Each row is a point on a tangle of strands that fork and nearly touch. The rows are in no order.
Two points are linked if the straight distance between their rows is under 62.5. Some points are linked to none.
bub: [ 10, -14,   7, -21,   8,  11, -19,   2,   7,  -5,  15,   5, -20, -13,   4,
   7,   5,   6,   6,   0,   0,  16, -19,  -7,  -7,   1,  18,   6,   0,   4,
 -11, -11,  -3,   0, -11, -18,  17,  10, -23,   6,   3,  -6,  -6,  -4, -13]
zuse: [ -6,  -7, -10,   4,  16,  -2,  -1,  28, -32,  18,   5, -14,  -6, -18,  15,
 -10,  30, -22,   1,   5,  -3,  -9,   0,  -5,  11, -12, -14,  -9,   1,   5,
  10,   0, -19,   1, -13,  19, -24,  13,  -1,  -4,   3,  18,  22,   2,   4]
sud: [ -7, -13, -11,   4,   3,  -1,   1,   4,   4, -13, -11, -13,  -4,  10,  -1,
  17,  34,  18,   1,   8,   5,   9,  -6,  19, -15,   6,   9,  19, -26,   7,
  -3,   2,   9,  -9,   1,  17,  22,   5,  -7,  -4,  -5,   8,  -2,  12, -14]
rigab: [ 21,   7,  10,   5,   2,   7,   1, -10,  10,  -5,   2,  14,  12,  -4, -12,
  -1, -22,   5,   7,  -8,  10,   2, -21,  -7,   6,  10,  18,   1, -13,  -8,
   4, -21,   6,  12,  -2, -38,  18,   9,   1,   4,  -8, -11, -10,  -1,   0]
zoku: [ -1,   6,  -8,   5, -11,   4,   5,   1,  -6,  12,   4,  -8,  11,   4,   9,
  -7, -10, -18,  -1, -12, -16, -10,   9,   4,  13, -13, -10, -22,   8,  10,
  -2,  17, -11,   0,  -1,  37, -16, -10,  13,  13,  13,   5,  -1,  -5,   4]
puso: [  3,   7,  10,   1,  -1,  13,   6, -14,   5,   2,   3,   5,   2,  -4, -13,
  -4,  -1, -10,  10,  -3,  11,  -8,  -7,  -5,  10,   8,   9, -14, -12,  -9,
   1, -13,   9,   5, -15, -37,   3,   7,  13,  -9, -13,   4,  -4,  -4,  -1]
dozib: [ 13,  20, -13,   2,  -2,   1,  -9, -22,  12, -18,   4,  -5,   3,   6,  -8,
  16, -24,   6, -15,  -8, -14,  17,  -4,  -3, -10,   9,  -9,  -3, -11,  -2,
   6,  -9,   2,   6,  -3,  -7,   2,  -1,  -4,  16,   1,  -3,  -1,  -8,  -7]
lon: [  2,  20,   6,  -8,  -4,  17,  -3, -26,   2,   3,   2,  -8,   0,   8,  -5,
 -16,   2,  -8,   2, -14, -28,  17, -13,   4,   1,  18,  15,   9, -22,  20,
  -8, -13,  14, -11,  -2,  -7,  14,  14,   9,  -6,   3,   2, -24,  -4, -17]
Gop: [ 19,  13,   2,   0, -22,  -5,  20, -11,  -8,  -1,   8, -24, -12,   2,   5,
 -19, -17, -16,   1,   4,  10, -11, -18,  -5,  17,  11, -19, -18,   3, -10,
  19,  11,   3,   2,   6, -18,   2,  10,   2,  -4,  -8,   3,  -2,  -5, -12]
miva: [ 10,  21,  16, -16,   3,  19, -17,  -4,   9,   6,  11,  -2, -12, -11,  -4,
 -21,   5,   7,   8,  -7, -20,  18, -20,   2,   9,  20,  29, -10,   3,  -2,
 -14,  -2,   5,   0, -18, -26,  11,   7,  -8,  -2,   6,  16, -12,  -6,   0]
lurif: [-10,   2,   8,  11,  -2,  11,  19,   6,   3,  11,   2,   5,  16,  -7,  -3,
 -10,   4, -20,  15,   2,  17, -20,   1,   2,  11,  -5,  -7, -14, -10,  -6,
   0,  -7,   1,   1, -10, -26, -10,   4,  22, -10, -11,   3, -12, -16,  10]
baz: [  3, -11,  17, -13,   5,  16,  -9,  10,  12,  -1,   2,  -9, -10, -24,   2,
   1,  22,  13,  11,   0,  -9,   9,  -8,  10,  -4,  -2,  11,   9,  -5,   3,
 -10,  -7,  -7,  -9,  -6, -19,  14,  12, -14,   5,   0,  12, -12,  -1,  -6]
raz: [ -4,  12,   6,  -9, -15,   6,  -6,  24,  -9,   8,  17, -11,  -2, -10,  12,
 -27,  13,  -3,  11,  25,   4,   0, -19,   6,  14,   4,  -8, -19,  19, -19,
  -3,  25, -12,   2,   3, -29,   0,   5,   3, -18,  -2,  21,   8, -17,   3]
tepup: [ -5,  -2,  10,   2, -15,  -6,   9,  13, -16,  13,   7,  -2,  14,  -6,  17,
 -10,  -4, -12,   3,  -6, -10,  -4,  16,   4,  15, -18, -14,   6,  15,   6,
  -7,  18, -10,   2,  14,  31, -11, -14,   5,   4,  12,   0,  -8,  -2,   1]
vuzu: [  2,  -9,  -2,  15,  14,   2,   4,  30, -12,  19,  -3,  11,  23,   2, -10,
   2,  -6,   4,   8,   5,   9,   0,   2,  12,  -7, -10,   7, -11,  -8,  -3,
  -2,  15, -24,   8,  14,  42,  -5,  -7,   7,  -7,  -5,   7,   9,   9,  14]
nez: [ -4,  -3,  16,  -2, -13, -10,  10,  20,  -6,   0,   6,   8,   7, -13,  18,
 -15,  -6,  -3,  10,  -1,   3,  -9,  28,  -7,  10, -15, -13,  10,  28,  -2,
 -15,  14,  -3,   2,  20,   4,  -9, -16,  -3,  -5,   6,   2, -17, -13,   5]
doz: [-12,  10,  -3,  10,  12, -11, -10,  25, -10,  12, -17,  -9, -11,  -9,   4,
 -21,  22,   2,  11,  33,  11,  -9,  20,   5,   0, -10,  -5,   0,  20,   2,
  -3,  15,  -4, -10,  16,   8, -19,   7, -14, -13, -20,  18,  18,  -1,  15]
disi: [ -4,   4,  16,   6, -15,   7,  16, -15,   4,  15,  -7,  -6,   1,  -4,   1,
 -11,   1, -10,  -1,  -8, -13,   1,   8,   9,   8,   6,  -8,  11,  -8,   0,
   1,   3,   8,  -2,   9,   3,  -5,   4,  12,  -2,  -1,   2, -14,   5,   2]
Benoz: [-12, -14,  20,   9,  -5,   3,  18,   7,  -2,  18,  -8,  -3,  16,  -8,   3,
  -6,  17,   1,   6,  -2,   1,   0,   6,  19,  -1,   2, -10,  24, -16,   8,
  -2,  -5,  -8,  -2,  12,  17,   3,   3,   7,   2,   1,  -1, -16,   8,  -3]
kize: [  3,   2,   5,  11,  -2,  -1,  14,  20,  -3,   4,   0,   0,   0, -11,   5,
 -12,   2,  -4,  16,  14,  24, -20,   9,  -7,   7,  -6, -10, -18,  14, -14,
  11,   1,  -3,  -3,  -2, -30, -17,   5,  10, -12, -12,   3,   2, -12,  15]
zilis: [  0,  -5,  -1,   0, -15, -19,  10,  32, -12,  -8,   7,   5,  -1,  -6,  20,
 -13, -11,   0,  18,   9,  11, -18,  21, -13,  11, -20, -12,   0,  34,  -7,
   3,  15,  -8,   0,  18,  -5,  -8,  -9,  -1,  -9,  -1,   5,  -3, -15,   7]
gep: [  2,  -4,  -2,  13,   5,   6,  -4,  28, -17,  15,  -4,   7,  10,  -7,  -1,
  -3,  -2,   6,  10,  18,   9,  -2,   2,  12,   2,  -8,   4,  -8,  -9, -11,
   5,  19, -25,   4,  13,  16,  -7,  -1,  -1, -16, -10,  22,  16,   3,  16]
kora: [-10, -14,  -2,   4,  13,   2,   7,  -6,   0,   2, -21,  10,  16,  19,  -8,
  -6,  22,  20,  -5, -17,  -9, -11,  -6,  13,  -5,   6,  32,  23, -15,  25,
   1, -23,  -3, -17,  -1,  14,  10,  -1,  31,  -7,  12, -16,  -3,  32,   4]
fur: [-21,  -9, -36,  -6,  -5, -17,   0,   4, -11, -12,  13, -11,   2,  17,   6,
  19, -14, -33,   5,  -5,  15,  -4,  -9,  -5, -14, -13, -16, -12,   7, -13,
   3,  25,   5,  -1,   6,  24,   3,  -5,   3,  -8,   1,  -3,   2, -14,  -7]
Ropa: [ 15, -10,   0, -18,   8,  17, -15, -12,   2,  -9,   7,  10,   0,   0,  -6,
   4,   2,   1,   4,  -6,   0,   5, -23,  -9,  -2,   2,  20,  10, -13,  20,
  -6, -37,  -1,   2, -16, -22,  14,   5,  -9,   9,   2, -17, -10,  -5, -12]
gev: [ -3,  12,   6,   1,   3,   1, -20,  -8,  16,  -5, -18,   9,   1,  -6,  -4,
  -3,  -4,  29,  -1,  11,  -9,   9,  25,   2,   1,  -5,  20,  15,  18,   1,
 -13,   7,  10, -16,  18,  -5,   4,  -3, -14,   0,  -2,   0,   3,  13,   9]
melal: [ -1,  14, -17,   1,  10,  -2,  -9, -20,  18, -23,   1,  -4,  -5,   9, -10,
  24,  -1,  13, -17,  -1,  -2,  11,   4,  -6, -11,   0,  -9,   1, -16,   5,
   6, -11,  18,   5, -21,   0,   5,  -6,  -6,  11,   8,   9,  12,   0, -10]
Tere: [ 14,   8,  16,  -2,   3,  -4, -20, -15,   2,  -3,  -2,  15,  -4,  -7,   1,
  -7, -16,  20,  -4,   0, -10,  13,  17, -13,   8,   4,  22,  14,  20,  -2,
  -7,  -5,   5,  -1,   9, -16,   0,  -4, -17,   4,   4, -14,  -2,  11,   2]
Fibol: [ -9, -16,  15,  -1,  -1,  -6,   3,  -5,  17,  -5,  -8,   5,   7, -10,   6,
  11,   8,  10,  -6,   0,   7,  -3,  18,   2,  -6,  -1,  -8,  30,   4,   7,
  -8, -14,   5,  -4,   7,  -3,   4,   2,  -6,  19,   3, -24, -12,   7,  -8]
bip: [ -6,   4,   2,  10,  13,   7, -14,  21, -14,  18,  -6,  -2,   0, -16,  -1,
 -17,  17,   3,  11,  23,   9,  -5,  12,  10,   8,  -4,   6, -12,   3,  -7,
   0,  17, -14,  -6,   5,   4, -17,   6,   2, -18, -10,  30,  20,  -2,  11]
goka: [  4,   6, -11,   4,  15,  -5, -19, -14,   9, -15, -14,   7,   4,   2,   2,
  10,   6,  39, -14,  -6, -10,   5,   9,  -2,  -6,   3,  23,  23,   3,   9,
   1, -12,  16, -21,   1, -10,  14,  -5,   1,   5,  18, -14,   9,  23,  -1]
tared: [  9,   6,  32,  -1, -12,  -9,  24,  -4,  22, -10,  -1,   8,   6, -15,   6,
 -17,  -9,  -7,  -6, -11,   0,   4,   2,  -5,   4,  11,  -9,  16,   7, -16,
   0,  -1,  18,  14,  13, -32,   6,  12,  -5,   5,  -3,  -3, -23, -14,   5]
mubu: [ -4,  10,  -9,  14,   6,  -4,  -2, -17,  19, -14, -18,   0,   4,   2,  -8,
  18,   6,  28, -16,  -4,  -6,   0,   9,   5,  -7,   6,   2,  10,  -9,   1,
   9, -13,  12,  -2,  -7,  -6,   8,   2,   3,  14,   8,   0,  10,  20,   4]
besu: [ -2,  -7,  26,   4,  -8,   1,  19, -18,  19,   6, -16,  13,  -2,  -8,  -2,
  -5,   0,   0, -11, -14, -16, -14,  -3,  -4,   6,   6,   3,  19, -13,  -3,
  23, -21,   5,   0,   4, -19,   5,  18,  21,   7,  -1,  -5,  -6,  18,  15]
bifem: [ -2,  -1,  -5,   4,  10,  -2,  -2,  18,   4,   8,  -4,   7,  23,  18, -24,
  18, -10,  11,  -2,  -8,  -3,  17,   0,   4, -22,  -2,  14,  -3,   5,  20,
 -13,  -3,  -2,  -4,   9,  41,   7,  -8,  12,   7,   1, -19,   2,   4,   2]
tid: [ 16, -26,  25,  -7,  -8,   2,   4, -11,   0,   2,  -2,   8,  -6,  -1,   0,
  -3,   0,   8,  -5,  -6,   2,  -8, -15,   2,   8,   7,   1,  21, -11,   6,
  17, -27, -14,   5,  -1, -14,   7,   4,  -3,  15,   0, -22,  -2,  13,  -8]
tava: [ -6, -12,   4,  -3,   1,  -2,   5,  34, -22,   9,  15,  -5,   0, -26,  23,
 -12,  12, -23,   2,   1, -10,  -9,   5,  -7,  15, -28, -13, -11,  19,   2,
   2,  13, -25,  -1,  -8,   6, -21,   7,   1,   4,  11,  13,  10,  -6,  10]
Nak: [-17, -13, -28, -10,  -8, -10,  -6,   7,  -3, -11,  22,   6,   4,   7,  11,
  20, -21, -25,   7,  -2,  14,  -1,  -7, -12, -15, -12, -14,  -4,  11, -18,
  -7,  12,   2,   9,   9,  -2,   3,  -7,  -1,  -7,   5, -17,  -9, -20,  -7]
vez: [ 19,   2,   4,  -2,   4,   0, -12,  -4,   6,  -8,  13,  18,   4,  -3,  -3,
   4, -25,  11,   5,   5,  19,   8, -14, -15,  -2,   8,  14,  -3,   4, -14,
  -6, -14,  -3,  13,  -1, -32,  14,   1, -15,   3,  -7, -16,  -7,  -5,  -5]
Fepif: [-13,   7,  -3,  13,  -4, -14,  14, -23,   3,   5, -17,  -9,   9,  23,  -4,
   2,   2,   2, -18,  -6,  -2,  -6,  13,  10,  -3,  17, -12,   4,  -5,   0,
   6,   5,   7,  -1,   7,  32,  -2,  -5,  18,   8,   1, -11,   3,  21,  -3]
big: [ -7,   4,  -9,  -2,  -2,  -6,   4, -18,   3,  -3,  -4, -15,   9,  22,  -1,
  15,  -8,  -4, -12,  -6,  -8,  10,   1,  11, -13,   8, -17,   3,  -7,  13,
  -5,   6,  -2,  -5,   9,  37,   2,  -6,   8,   8,   0, -13,  -8,   1, -17]
Davem: [ 12,   0,  26, -15,  -1,  14, -18,   6,   6,   6,  -1,  -6, -16, -20,  -3,
 -12,  14,  19,   7,   1, -21,  11, -17,  12,  10,   7,  20,   6,   6,  -2,
  -6,   4,  -8,  -5,   1, -16,  12,   8, -15,   2,   2,  19,   0,   6,   6]
nov: [-13,  -5,   3,  13,  -7,  -6,  13,   3,   6,   2, -17, -11,   4,   2,  -2,
  10,  24,  11,   5,   7,  10,   2,  10,  20,  -8,   9,  -4,  23, -15,  -1,
  -2,   5,  10,  -5,  13,  11,  11,   6,  -2,   3,  -9,  -1, -10,  11,  -3]
kuber: [ -1,   1, -20,  -5,  -1,  -5,  -9,  -6,   4, -13,  16,   9,  15,   4,   2,
  20, -29, -11,  -2,  -1,  16,  -2,  -2, -17,  -8,  -5, -11, -11,   6, -16,
  -4, -11,  -1,  17,  -2, -16,  -2, -12,   4,   3,  -2, -18,  -7, -20,  -3]
zas: [  2,  -2, -12,   0,  20,   6,  -7,  -4,  -1,  -7, -11,   6,  10,  19, -13,
   3,  20,  28,  -2, -13, -12,   6,  -5,   2,  -5,   2,  35,   8, -16,  29,
  -2, -17,  16, -23,  -9,  16,   9,  -9,  18, -11,  14,  -1,   2,  16,  -5]
zup: [ 12,  -6,   5,  -1, -13,   5,  -4,  17,   9,  -3,   5,   7,  -3,   0,   7,
  20, -22,   2,   4, -11, -18,  17, -15,   6, -18,  -2, -10,  10,  -6,   3,
  -3,   6, -21,   4,  18,  12,   2,   3, -12,  17,   3,  -9, -13, -12,   3]
Kup: [  0,  -4,   6,  -2,   1,  -1,  -1, -16,  16, -11,  -7,  12,  16,  -3,   1,
   3,  -5,   9, -15, -11,  -8,   1,   3,  -2,  -4,   6,   2,  34,  -2,  15,
  -1, -35,   4,  -1,   2, -16,   4,   6,   3,  26,  13, -33, -14,   3,  -1]
Filem: [  5,   8,  24,  -7, -17,   2,   6,  23,  -5,   6,  16,   3,   3, -11,  14,
 -29,  -3,   1,  14,  11,  10,   0, -14,   2,  13,   4,  -9,  -4,  20, -20,
  -9,  20, -11,   8,  15, -26,   5,   1,  -5, -13,   0,  12, -12, -20,   4]
zuvi: [ -4,   5,  -7,   7,  13,   3, -14,  11, -25,  20,  -1,  -9, -15,  -7,   2,
 -16,  28,  -5,   1,  14,   1,  -6,  11,   7,  13,   2,   4, -16,  -3,  -2,
  11,   8,  -4,  -1, -14,  17, -23,   2,   3, -16,   0,  33,  30,   0,   4]
bagos: [ -8, -13,  -6,   1,  -6, -20,  18,  41, -10,  -7,   8,   0,   1, -12,  22,
  -7,   1, -17,  15,  -1,   5, -22,  14, -15,   6, -31, -17,  -7,  31,   2,
   7,   8, -15,  -2,  -4,   9, -17,   3,   0,   6,   5,   3,  -2, -16,  13]
tuke: [-12,  11, -35,  -3, -11, -16,   0,  -3,   0, -12,   7, -18,   5,  10,   5,
  11, -10, -20,  -3,   3,  12, -10,  14, -13,   1, -13, -16, -21,  17,  -8,
  -1,  17,  14,   4,  -4,  18,  -3, -14,   4,   2,   3,   5,   7, -10,  -1]
kan: [ -3,  17,  -6,   2,  -9,  -4,  -1,   1,  12,  -7, -13, -12, -15,  -5,  -5,
   0,   8,   8,  -8,  19,   4,  -2,  16,   2,   4,   1,  -7,  -6,   6, -10,
   3,  10,  14,   3,  -3, -22,  -9,   0, -13,  -2, -12,  19,  18,  -2,  13]
fugos: [  8,  -9,   9, -12,  12,   5, -10, -19,  16,  -9,  -5,   6,   4, -11,   1,
  -8,   7,  10,  -7, -11,  -8,  -3,  -7, -11,   3,   5,  21,  26,  -2,  16,
  -4, -37,  11,  -5,  -5, -35,  12,   8,  -5,  18,  11, -25, -17,   5,  -3]
nat: [  7, -16,  16,   1,  -5,   5,   2, -15,   3,   4, -14,   8,  -5,   4,   0,
  -4,   6,  17,  -6, -17, -15,  -9, -12,   5,   4,  10,  17,  24, -15,   6,
  17, -25,  -8,  -7,  -2, -14,  13,   7,  13,   6,   9, -14,  -3,  28,   0]
kegi: [  4,  -5, -11,  -4,  12,   1, -11,   8,  -1,  -5,   0,  18,  12,   9, -12,
  25, -13,  14,   1,  -3,   0,  22,   0,  -4, -20,  -6,  22,  11,   1,  15,
 -13,  -5,  -1, -12,   9,  21,   5,  -4,  -3,   0,   1, -21,   0,   2,  -3]
fuge: [ -5,  10,  -2,   5, -10, -11,   0,  19,   0,   0, -16, -10, -12,  -6,   2,
  -7,  10,   6,   6,  29,  12,  -6,  18,   4,   1,  -6, -12,   4,  15,  -5,
  -2,  17,   6,  -2,  17, -12, -10,   1, -15,  -8, -19,  13,  11,  -5,  14]
tuzi: [ -2,  12,   5, -12,  -8,   8,  -9,   5,  -9,  10,  12, -19, -19, -10,   0,
 -13,  19,  -6,   7,  18,   3,   7,  -5,   6,   9,   7,  -2, -10,   1, -10,
  -4,  15,   3,  -1,  -8, -18,   1,   3,  -5, -17,  -5,  24,  13,  -9,  -5]
mil: [  7,   1,  -2,  -4, -10, -14,   0, -15,  -2, -12,   6,  -5,   1,  -7,   0,
   5, -11,   0, -10,  11,  20,   5,  18, -11,   3,   2,  -8,  14,   9, -14,
  -3,  -6,  17,  15,   8, -18,   1,  -7,  -9,   1,  -5, -17,  -1,  -1, -13]
naz: [-11, -20, -11,  -4,  17,   1,  -5,   6, -26,   1,  11,   6, -17,   6,  -3,
  14,  10, -10,  -3,   4,   1,  14, -11,   4, -13,  -7,   4,   0, -14,  -3,
   4,  13,  -3,   0, -11,  25,  -3,  -4,  -9, -22,  -1,  17,  23,   5,  -6]
tur: [-14,  -2,   0,   4,  -8,  -7,   5,   6,  14,  -3, -10,  -9,  -1,  -3,   3,
  17,  12,   7,  -4,   8,   7,   3,  19,   5, -10,  -2, -15,  14,   8,   0,
 -12,   6,   8,   2,  11,  13,   3,  -3, -14,  12,  -1,  -7,  -4,   5,  -2]
mupub: [ -2,   4, -28,   9,   2,  -4,  15,   7, -10,   1,   0, -27, -15,   7,   6,
   0,  17, -22,   5,   4,   6, -19, -11,  -1,  -4,  -3, -28, -24, -17,   4,
  19,  -2,  -8,   0, -15,  12, -14,  12,   0,   1,  -9,  16,   5, -13,  -2]
Nem: [  2,  -7, -15,  -8,  12,   6,  -8,  -5,  -7,  -8,  10,  11,   7,  14,  -9,
  23,  -9,   3,   5,   5,  12,  20,  -5,  -2, -17,  -2,  17,   4, -13,   3,
 -14,  -2,   4,  -5,  -8,   8,   8,  -7,   1, -12,  -6,  -8,   2,  -3, -11]
Rumo: [  4, -13,  -1,  -5,   0,  13,   2,  -1, -12,  11,   7,   5,  -6,  -3,  -1,
   9,  -3, -15,   0,  -7,  -7,  -7,  -8,  -2,   6, -13,  -7, -13,  -9,   7,
   8,  -7, -19,   5, -15,  11, -14,  -7,   1,   4,  -1,   0,  10,   1,   3]
rema: [  2,   3,  -2,  -1,  -5,   1,  -6,   9,   6,  -8,  13,  16,   6,  -7,   5,
   4, -20,   4,   9,  11,  16,  -4,   4, -14,  -2,  -4,  -6, -13,  15, -23,
  -7,   2,  -7,  10,   2, -29,   0,  -7,  -6,  -6,  -5,  -9, -10, -17,   2]
vedud: [ -5,   0,  26,   5,  -2,  -1,  24,  -9,  25,  -3, -14,   8,   5, -20,  -3,
  -5,   5,  -8,  -7,  -8,  -7,  -5,   6,  -7,   5,   2,  -1,  14,  -5, -11,
   7, -12,  21,   2,   3, -31,   1,  18,  11,   5,  -8,  -2, -15,  -2,  12]
gili: [-20, -29, -20,   5,  25, -12,   7,   6, -17,  -5,   5,   6, -14,  22, -15,
  20,   5, -23,  -4, -13,   6,   6, -20,   6, -24,  -4,  -5,  -6, -17,  -1,
   6,  13,   4,   5,  -8,  37,  -6,  -1, -11, -10,   5,   6,  21,   4,  -3]
tete: [ 11,  -7,  19, -11,  -9,   6,   1, -25,  -4,   4,   2,   7,  -5,   9,   3,
  -9, -13,  -7, -12, -13, -22,   0, -12,  -1,  10,  11,  -6,  15,  -5,  16,
   6, -22, -18,   3,  -3,  -3,  -1,  -1,  -1,  18,   5, -28,  -8,   4,  -8]
pir: [ -6,   3, -12,  12,  13,   1,  -1,   3,  10,   0,  -5,   9,   6,  -2, -10,
  15,  -5,   0,   2,   7,  20, -18,  20, -12,  -2, -12,  -1, -29,  10,  -5,
  -3,  -4,   0,   6, -11,   4, -17,  -8,   3,   3,  -7,   2,  13,  -2,  11]
sozik: [ 21,   6,   9,  -4, -27, -18,  16,  -4, -13,  -3,  11, -10,  -6,  -1,  12,
 -23, -21, -11,   0,  -1,  10,  -9,  -5, -14,  21,   4, -14,  -1,  22, -15,
  15,   8,   6,  11,  12, -16,  -1,  -3,  -5,   0,   0,  -6,  -5,  -5,  -7]
mivap: [-20,   4, -24,   5,  11,  -4,  -4,  11,   2,   2,   3,   5,   8,   8,  -6,
  15,  -2, -13,   4,   9,  22, -13,  15, -11,  -9, -13,  -5, -31,  19,  -5,
 -13,  12,   9,   5,  -8,  22,  -5, -11,   4,  -2,   0,   4,   9,  -8,   6]
totu: [ 12,  18, -16,  -3,  -4,   0,  -9, -24,   0, -10,   4, -14,  -9,  16,   0,
   8, -32,  -1, -13,  -5, -16,   3,  -2,  -1,   1,   6, -18, -23,  -8,   1,
   9,  14,  -1,  -3,  -2,  14,  -5,  -8,   0,   1,  -1,   8,   2,  -8,  -7]
Zib: [ -1,  14,  -3,  10, -11,  13,   7, -20,  -3,  16,  -4,  -6,   2,   5,   0,
 -13,  -8, -15,  -2,  -9, -16,  -5,  11,  10,  14,   5,  -2, -14,  -9,   5,
   4,  13,   8,  -2,   1,  19, -16,  -2,  20,  -3,   6,  10,  -2,   0,   4]
Zipat: [-13,  -7,   3,  14,   5, -10,  18, -10,   4,   9, -21,   6,  16,  23, -11,
  -1,  10,  12, -12,  -9,   1, -11,   5,  14,  -6,  17,   9,  15, -13,   6,
   4,  -9,  -1,  -4,   2,  30,   4,  -1,  26,   6,   1, -18,   1,  33,   5]
zokov: [ 18,  22,  17,  -6,  -2,   9,  -6, -22,   6,   4,   6,   4, -10,  -3,  -3,
 -20, -13,   2,  -5, -12, -15,  16, -15,  -9,  13,  24,  21,  -6,   5,  -3,
  -2,  -8,  11,  10,  -7, -22,   3,   7,  -6,   5,   5,   0,  -7,   4,   3]
mikif: [ -8,  20,  -7,   2,   0,   4,  -7,  -1,   0,   0,  -1, -14, -22,   4,  -8,
  -4,  21,   0,   4,  18,  10,   1,   9,   4,   5,   8,  -2, -12, -12,  -6,
   2,  10,  18,  -2, -19, -12,  -3,  -3,  -2, -17, -10,  31,  19,  -8,   0]
turod: [ -6, -10,  -8,   9,  16,  -1,   9,  12,  -3,  10,  -7,   4,  17,  14, -17,
  15,   7,   1,   2,   1,  11,   6,   0,   9, -17,  -3,   5,  -9,  -8,   6,
 -10,   0,  -4,   5,   1,  44,   6,  -9,   5,   4,  -6,  -4,   3,   9,   3]
beru: [  3, -11,   1,  -2,  -1,  13,   0,  -7,  -7,   7,   0,  -2,  -9,   7,  -1,
   9,  -1,  -4,  -7, -12, -26,   2, -16,   9,  -5,  -4, -10,  -6, -21,  18,
  11, -10, -28,   1, -10,  24,  -6,   0,   1,   8,   4,   0,   4,   8,  -8]
ruzuz: [ 11,  -3,  15, -12,  -6,  15, -10, -15, -12,  11,   7,   1, -13,   3,   3,
  -6,   3,   4,  -5, -14, -31,  14, -16,   7,   6,  10,   6,   7, -11,  17,
   3, -14, -16,  -4,  -9,   6,   4,   2,   0,   6,   9,  -5,  -3,  11, -14]
mun: [ -8,  -7, -19,  -6,  -3,  -4,   3,  -7,  -3,  -4,   5, -18,   2,  11,   6,
  15, -15, -25,  -3,  -7,  -1,  -1, -10,   5, -12,  -9, -25, -11,  -9,   5,
   0,  14,  -9,  -3,   6,  31,   1,  -2,   2,   5,  -3,  -5,  -9, -12, -14]
dopu: [ -8,  -9, -18,  -2,   9,   3,   0,   3, -18,   2,  13,   4,   0,  10,  -5,
  15,   6,  -6,  10,  17,  24,   7,  -5,  -1, -10,  -4,   2,  -7, -11, -10,
  -7,   8,  -1,   0,  -7,   5,   3,  -7,   2, -23, -12,   4,  10,  -3,  -7]
Nivi: [ 19,  22,   6,  -9,  -4,  -4, -21, -21,   1,  -4,   7,   5, -14,   1,   1,
 -10, -17,  15, -15,  -1, -14,  22,  -1, -12,  10,  18,  18,   3,  15,  -6,
  -3,  -2,  10,  13,  -3, -17,   4,  -3, -23,   7,   6,  -7,   6,   8,   2]
Tuzel: [ 14,   8,  33,  -4, -14,  -7,  23,  17,  14,  -7,   3,   8,   0, -12,   9,
 -28,  -4,   1,   6,  -3,  11,  -1,  -5,  -2,   7,  10, -10,   3,  19, -20,
  -5,  16,   4,  11,  15, -37,   6,   6, -10,  -7,  -4,   9, -19, -22,   9]
Kob: [ 11,  21, -18,  -2, -20,   2,  -1, -12,  -4,  -7,   9, -17,  -9,  10,   8,
  -9, -22, -10,  -3,   7,  -4,  -9,  -5,  -1,  11,   4, -14, -32,   1, -13,
   8,  26,   1,  -4,  -5,  -6,  -2,  -1,   4,  -6,   0,  18,   4, -15,  -3]
lakot: [-24, -21, -13,   8,  28, -15,  -4,  11,  -3,  -3,  -3,  13, -15,  20, -20,
  24,   0, -15,  -7, -12,   3,   8,  -4,   5, -25,  -8,  -1,  -9,   8,   0,
  -3,  20,  14,   5,  -3,  38,   2,  -4, -17,  -2,  11,   2,  23,  10,   6]
mev: [  2, -10,  -9,  -3,  32,   2, -22, -10,   9, -12, -13,   1,   0,   4,   0,
   3,  28,  32,  -2,  -9,  -6,  -5,   2,  -4,  -9,  -5,  30,  15,  -5,  23,
  -2, -16,  17, -32,  -4,  -3,  15, -11,   5, -10,  14,  -6,  -2,  19, -10]
Rudum: [  6,   0,  -5,   2,   2,   8,   6, -11,   7,   0,  -3,   4,   1,  -3, -10,
  12,  -8,  -4,  -6,  -7,   3, -13,   8,  -9,   6,  -6,  -4, -19,  -4,   2,
   7, -15,  -2,   9, -20,  -8, -21,  -8,   5,  12,  -4,  -2,   8,  -2,  10]

Follow the links from the first point to the second, and from the first to the third. Name the last point that the two ways share.
tepup, kegi, raz | bip
mubu, tared, rema | fur
kuber, dozib, nat | fur
nat, kegi, tava | bip

A fork is a point with three links, a tip a point with one. Leave the first point through the second and follow the links. Name the first fork or tip that comes.
sozik, Gop | fur
mun, big | sozik
tid, nat | bip
Fibol, Kup | gev
gev, Tere | nov
vuzu, turod | lakot
